Points on a hilly landscape, in no order, each with its height.
A ball rolls from a point to the lowest of its 6 nearest points, and stops where none of them is lower. Distance is the straight distance between rows; heights are no part of it.
q_903 height 41.2: [100 155 158  82  99  88  82 149]
q_159 height 33.8: [176 154 177  75 129 140  89 109]
q_296 height 23.2: [114 168 140  84 130 114  92 130]
q_961 height 23.6: [ 84 145 117 122 133 117 103 132]
q_949 height 13.0: [122 175 128  87 142 135 101 112]
q_432 height 17.1: [ 79 145 116 122 124 110  96 138]
q_237 height 25.1: [157  93 120 170 134 153 184 128]
q_845 height 52.8: [149 174 143  70 137 134 100 108]
q_129 height 27.2: [134 169 157  70 119 119  94 130]
q_259 height 34.0: [102 145 101 129 153 129 114 106]
q_955 height 1.3: [166 130 127 111  89 104 223 160]
q_321 height 41.1: [ 96  87 122 169 113 121 132 154]
q_625 height 33.6: [102 121 106 153 139 134 118 132]
q_458 height 26.0: [145  80 131 157 106 137 185 153]
q_763 height 6.2: [116  68 128 168 108 138 158 156]
q_421 height 24.2: [149  94 117 172 139 153 174 122]
q_335 height 32.0: [ 78 117 112 149 123 114 105 141]
q_644 height 15.6: [ 68 126 122 130 110 101  94 155]
q_371 height 37.0: [111 159 153  79 108  96  81 144]
q_104 height 27.1: [160 116  91 170 165 154 164  91]
q_4 height 30.9: [ 93 134 101 136 145 133 114 124]
q_41 height 4.0: [162 109 125 125  90 117 209 161]
q_772 height 31.8: [128 147  88 143 169 147 135  89]
q_598 height 32.9: [ 97 135 100 146 153 136 121 116]
q_605 height 39.3: [ 67 132 129 111 108  91  82 161]
q_945 height 23.7: [104 162 119 100 138 125 102 120]
q_482 height 12.0: [157  80 134 137  92 121 196 164]
q_815 height 30.0: [141 161 155  70 116 123  94 125]
q_731 height 29.0: [ 90 146 114 127 145 125 101 122]
q_334 height 38.6: [ 96  90 111 170 121 128 135 147]
q_414 height 26.7: [186 144 191  86 120 132  79 115]
q_548 height 20.6: [108 166 116  98 147 130 101 113]
q_651 height 29.5: [123 134  87 165 172 149 146  90]
q_256 height 40.5: [ 73 149 136  99 101  89  80 154]
q_539 height 34.3: [185 137 205  97 111 125  74 120]
q_875 height 40.7: [119 136  92 150 165 141 131  95]
q_634 height 19.7: [199 125 208 107 119 131  71 113]
q_260 height 35.4: [163 145 196  79 103 116  83 138]
q_523 height 37.9: [111  92 112 173 130 140 143 139]
q_99 height 42.9: [176  99 126 142 108 129 210 144]
q_729 height 34.8: [ 83 107 113 153 124 122 111 135]
q_168 height 29.4: [140 161 169  81 104 107  81 137]
q_227 height 67.4: [188 103 122 147 116 137 210 136]
q_666 height 9.1: [167  90 132 145  99 129 203 153]
q_595 height 26.1: [151 106 102 174 163 150 169 103]
q_826 height 28.4: [148 123  92 170 174 150 158  82]
q_130 height 41.0: [118 118  95 174 156 154 147 110]
q_78 height 25.0: [120 171 118  90 148 130 105 102]
q_213 height 26.8: [ 97 160 143  91 119 108  89 130]
q_226 height 26.9: [155  85 120 164 121 146 180 136]
q_44 height 27.6: [125  84 110 175 128 142 152 128]
q_876 height 40.4: [134 181 120  82 154 132 105  95]
q_953 height 18.5: [164  90 114 171 153 151 181 107]
q_904 height 35.6: [135  82 119 171 120 147 166 137]
q_566 height 38.5: [ 88 151 133 106 112  98  85 146]
q_445 height 43.8: [171 134 199  92 110 126  79 127]
q_917 height 29.2: [181  91 121 159 128 143 201 129]
q_5 height 26.2: [ 86 159 119 109 128 119  98 134]
q_768 height 30.1: [116 110 102 169 140 142 138 125]

For each start below, name the point where the ball stops.
q_772 -> q_953
q_566 -> q_644
q_227 -> q_955
q_903 -> q_949
q_666 -> q_955
q_482 -> q_955
